Each row is a point on a landscape with many valleys, with its height.
From any point a ball takes the steepest step (drop divided by distance) to one of its 2 nearest points. It stops when none of these is lower. Distance is the straight distance between rows; heights are no part of it.
j642: [ 94 141 128  81 174 113 112 127 120  97 141 145 118 174 107 143 190 120
  51  84 131 119]  h=2.37
j626: [129 121 111  96 105 121 152 137 114 134 143 130 145 182 120 105 101  81
 138 106 106 141]  h=5.67
j189: [119 134 116  61 134 117 136 113 132 107 132 168 134 181 108 132 191 123
  87  81 108 110]  h=2.64
j185: [102 142 111 139 117 151  82 117 150 156 118  81  70  64 167 145 119 133
 137 176 145 127]  h=2.87
j2: [119 143 141  89 102 131  94 113 109 115 116 152 142  96 117 129 174 115
 170 117 145 115]  h=3.78
j543: [144 130  87 160 142 134 203 153 113 118 125  90 134 103 111 142 116 137
 123 134 118 149]  h=6.65
j838: [151  98 180 165 115 106 156 122  78 130 157 105 171 111 117 142 149 159
 123 129 143 129]  h=4.15
j898: [154 107  78  94 125 118  74 111 146 133 121 162  93  86 135 141  92 102
 180 137 109  88]  h=6.05
j555: [127 164  96 160 134 117 150 164 187 121  70 101 112 112 161 173 109 145
 109 115 118 120]  h=4.77
j148: [129  88 181 195 128 148  61 162 139 130 112 109 143  44 147 146 101 152
 144 133 102 102]  h=2.45
j802: [118 122 114 104 106 138 159  71 138 173 148 130 168 209 156 120 110 123
 127 116 161 100]  h=2.53
j850: [190  97  84 147 149 116 141 142 153 143 112 139  93 120 115 161  81 138
 152 137  94 118]  h=6.64
j202: [109 141 113 147 113 154  96 176 125  92 125 100 125  65 149 150 140 117
 128 131  93 126]  h=2.18
j269: [150 153 146 160 122 128 104 145 135 120  95 174 151 167 102  95 110  97
 148  87 114 169]  h=4.04
j322: [122  96 172 177 161 151  93 176 131 110 109 121 136  60 106 109  88 134
 162 141  98 108]  h=2.13
j783: [101 134 142 149 118 131  88 155 139 149 127  54  78  85 175 113 104 151
 125 162 134 139]  h=2.55
j918: [115 179 101 132 127 130 130 107 140 140 102 140 153 147 190 101 113  72
 100  91  85 127]  h=4.40
j222: [190 150 127 120  97 150 163 118 156 111 165 173 160 217  77 115 130 136
 119 127 150 150]  h=5.85
j471: [136 131 120 186 163 120 108 125 141 167  98 161 104  92 160 131  93 144
 144 153 114 130]  h=4.78
j547: [140 114 152 184 144 123 143 176  92 106 117  91 179  91 113 129 113 154
 140 105  99 140]  h=4.55
j395: [144 108 103  82 126 140 160  65 138 162 143 152 143 171 153 126  90 130
 137 175 153  95]  h=2.77
j511: [149 108 165 152 157 100 142 137 108 113 116 133 150 125  81  77 101 126
 183 157 174 141]  h=2.68
j971: [150 106 169 135 115 111 132 118  89 114 153 121 163  98  83 135 151 160
 165 147 179 126]  h=3.85
j842: [132 108 135  46 114 111 126  97 117 126 156 168 130 156 102 130 168 159
 161 140 165 132]  h=3.14
j370: [128  98 150 162 158 134 140 159 108 122  93 115 123  84 113 101  85 128
 173 154 132 139]  h=1.83
j679: [140  94 122 112 118 117 124 137 127 117 150  82  94  80 110 164 139 163
 164 137 127 117]  h=4.81
j49: [104 128 112  98  83 156 134 122 159 120 150 126 139 238 118 138 125  90
 105  71 131 117]  h=2.09
j818: [151 103 165 180 118 118 139 144 101 122 143  83 142  88 135 134 119 163
 127 133 106 139]  h=4.35
j427: [126 154 109 100  95 169 145 105 167 111 126 146 142 188 127 152 161  83
 104  52 159 130]  h=1.68
j725: [120 126 136 157  79 143  89 139 127 118 138  99 121  58 180 158 149 142
 106 132 115  96]  h=2.58
j436: [136  93 137 107 122 104 155 163 100 111 167  80 105 138  87  85 118 132
 152 137 132 138]  h=5.32
j197: [124 111 132  90 117 126 103 133 101 107 104 142 118  97 103 124 127 110
 190 141 132 130]  h=4.13
j38: [136  83  81 109 131 144 164 149 141 124 109  94 107 118 111 147  83  96
 159 158 130 121]  h=6.41
j339: [117 138 142 120 179 107 158  81 107 146 166 138 119 147 139 121 178 167
  67 142 140 117]  h=0.88
j908: [ 79 134 142 129 109 152 109 165 105 110 125  75 132  97 135 122 154 130
 131 107 105 138]  h=2.57
j677: [115 112 161 101 113 114 124 109  97 114 171 123 137 134  77 114 162 166
 133 152 177 129]  h=3.48
j428: [170  88 101 105 147 130 110 117 137 136 117 168 137 137 124 129  86  92
 170 128  83  80]  h=5.92
j789: [139 159 161 139 126  96 113 138 120 140  98 161 137 156 123  78 119 118
 160 126 123 171]  h=3.84
j193: [147 153 161 116 117 113 116  90 129 168 119 194 139 168 128  96 130 129
 148 132 152 163]  h=3.66
j446: [111 179 144 140  95 163 121 132 162 119 113 147 122 167 120 138 159  91
 105  77 155 175]  h=2.12
j873: [122  93 164 165  95 144  78 123 116 131 120 109 151  38 166 143 126 126
 138 143 127 107]  h=2.71
j469: [ 95 146 118 117 162 127 176  83 110 143 149 133 119 167 110 117 152 146
  62 176 167 123]  h=1.22
j515: [111 130 131 106 116 154 145  94 163 154 161 132 140 252 147 145 131 111
  96  88 181 101]  h=2.33
j904: [134 158 147  86 111 109  83  74 116 138 102 194 141 140 123 132 149 127
 167 136 156 137]  h=3.47
j393: [113  91 135 169 133 130 143 153 105 136 178  49 151 105 135 158 141 167
  37 107 113 132]  h=4.76
j13: [155 102 113  79 105 124 115 117 122 147 144 139 154 188 126 112  95  99
 176  99  99  92]  h=5.79
j672: [110 132  89 142 187 122 188 110 135 153 167 110 114 147 107 143 136 161
  50 190 148 104]  h=1.57
j485: [100 127 105  99 115 133  93 103 142 156 118 118  99 130 154 100  92  72
 155 159 127 128]  h=3.50
j516: [116 126 194 184  92 143  78 132 100 129 115 135 168  71 163 123 152 136
 128 119 118 129]  h=2.70
j791: [ 86 119 148 117 115 129 118 194  97 110 155  49 130 127 110 110 137 118
 126 103 109 166]  h=2.91
j504: [135 108  97 135 127 149 107 155 178 124  84 115  89  98 126 161  57  93
 151 146 125 107]  h=6.28
j505: [118 135 150 174 121 180 114 192 140 105 116  58 125  60 146 150  95 141
 125 134  90 131]  h=1.73
j890: [182 116 134 120 149 117 145 119 106 148 131 181 143 116 126 133 140 174
 165 148 115 127]  h=3.95
j151: [ 65 143 136 114 167 120 109 117 112  85 150 114  98 134 147 138 213 124
  51 100 126  97]  h=2.10
j756: [101 151 135 131 112 119 147 152 119 116 138 112 142 182  94 110 151 132
  80  95 145 173]  h=2.69
j129: [131 120 140 160 133 139 105 191 163 125 101  53  92  91 145 146  89 144
 144 148 118 120]  h=2.14
j440: [ 66 126 112  80 147 129 119  93 127 140 134 148 123 206 118 129 135  99
  69 140 167 108]  h=3.09
j138: [178 113  74 139 142 135 180 159 136 124 112 110 123 123 113 177  89 128
 140 116 105 128]  h=6.55
j277: [112 153 173 179 113 152 110 135 110 104  85 146 178  91 140 128 158 118
 135 113 131 147]  h=2.42
j786: [112 121 154 132 148 137 105 120 132 131  64 188 157 125 103  92  84 100
 164 126 148 126]  h=5.15
j355: [122 174 133 170 125 154 158 125 162 103 140 134 132 181  99 128 153 120
  75  63 157 183]  h=2.40
j981: [112 155 127 152 135 160 130 103 128 139  71 176 162 126 145 121 111  87
 150 133 141 126]  h=5.02
j271: [109 158 120 128  99 121  66 135 138 111 110 193 140 121 154  97 115  75
 145 125 109 105]  h=4.07
j685: [151 140 147 181 130 120 124 144 171 142  84 115 119  86 168 191 105 166
 125 138 148 109]  h=4.88
j273: [175 116 135 112 129  90 146 112 100 143 172 143 138 130 103 101 127 179
 156 193 136 136]  h=3.69
j881: [132  74 141 108 115 100 122 151 106 129 186  60  87  96  86 126 140 162
 156 147 142 121]  h=5.06
j790: [127 173  91 158 156 139 152 116 148 142  99 121 131 107 182 127 123 102
  95 104  75 149]  h=4.52
j163: [120 125 116 146 157 139 150  83 121 160  98 177 131 109 145 123  95 118
 151 159 147 131]  h=4.90
j491: [148 128 126 213 164 147 125 165 142 119  74 130 126  73 133 178  90 169
 136 120 109 113]  h=4.98
j628: [145 103 102 113 123 108 143 160 114 128 144 105  99 149 111  96 109  99
 141 132  79 143]  h=5.53
j813: [119 150  91 144 144 131 147 123 152 132 102 117  93  87 169 162 123 122
 109 136 113 135]  h=4.64
j247: [142 115 129 166 133 122 119 168 122 125 163  56 110 104 149 159 137 173
  75  87  79 151]  h=4.67
j447: [158 137 113  91 110 120 165 133 145 115 154 160 157 224 108 110 136 123
 119  95 106 153]  h=5.77
j191: [132 108 136  27 132 127 148 104 129 118 145 185 145 178 106 146 170 146
 109 123 129 125]  h=2.89
j252: [104 110 119 136 121 142  71 136 142 141  98 156 119 124 144  74  67  76
 157 141 102 104]  h=3.81
j556: [129 138  83 115  99 114  86 151 185 116  97 141  72  85 157 154  83 103
 154 148 127  87]  h=6.18
j900: [121 142 178 125 144  97 151  93 104 117 158 157 140 149 138 119 204 170
  86 114 141 124]  h=1.20
j391: [171 113 139 114 128 116 131 111 129 111 118 169 168 156  65  84 106 121
 191 152 198 145]  h=3.32
j537: [ 83 146 118 103 140 130 109 100 123 122 143 109  90  96 149 146 194 114
  81 121 122  95]  h=2.36
j423: [138 181 176 135 142 133 149  95 126  98 127 171 149 137 127 137 205 147
  99  82 157 141]  h=1.58
j420: [108 163 167 170 121 133 157 123  99 112 115 130 164 119 135 138 177 136
 121  90 177 157]  h=2.01
j608: [149  98  92  93 122 121 172  99 136 160 152 124  99 156 128 119  90 132
 128 170 136 122]  h=3.02
j430: [140 157 143 117 100 121 166 107 143 121 156 156 147 183  81 103 141 152
 110 146 181 161]  h=5.93
j409: [133  96 116 136 122 144 117 125 112 117 116 112 122  58 105 162 130 121
 181 142 133 116]  h=4.51
j246: [198 118  96 129 165 103 153 134 104 129 140 151 134 137 121 134 142 159
 135 119  77 132]  h=4.16
j348: [154 124  98 144 145 103  99 180 136 124 143  87 107 101 151 144 114 159
 124 113  65 155]  h=4.54
j915: [ 85 129 108  66 130 137 125  83 137 163 142 131  95 151 132 118 148 102
  99 139 145 112]  h=2.88
j290: [110 134 106  97 117 131 112  92 129 164 126 107  86 107 149 128 120 119
 136 152 157 138]  h=3.19
j82: [ 61 133 149 122 125 121 144 158 101 116 159  79 120 163 101 111 150 139
  82 117 120 144]  h=2.90
j974: [136 120 100 129 145 110 179 130 128 142 167  99  94 146 131 139 134 170
 104 175 133 121]  h=1.95
j296: [155 146 122 152 163 100 121 162 109 124 124 141 120 120 149 115 132 138
 127 110  72 169]  h=4.37
j588: [127 161 106 124 111 134 101 106 151 130  96 193 153 142 180 107 135  66
 125  90 102  95]  h=4.26
j744: [ 93 162 120  82 132 131 120  98 130 133 124 154 102 121 157 118 177 104
  99 114 125 116]  h=2.63
j894: [149 125 109  81 124  94 169  99 126 135 174 125 137 165  95  76 100 140
 143 198 140 135]  h=3.36

For each start below, name the point where the ball stops.
j393 => j151
j38 => j904
j516 => j339
j222 => j904

Call two points neighbours if one is among the 2 nearest of the other. Go from one point of each pair to the other, from neighbour to neighbour, staying as low as possible. Name the highest point that can't be avoided.
j505 and j151 => j440
j505 and j427 => j791
j505 and j370 => j873
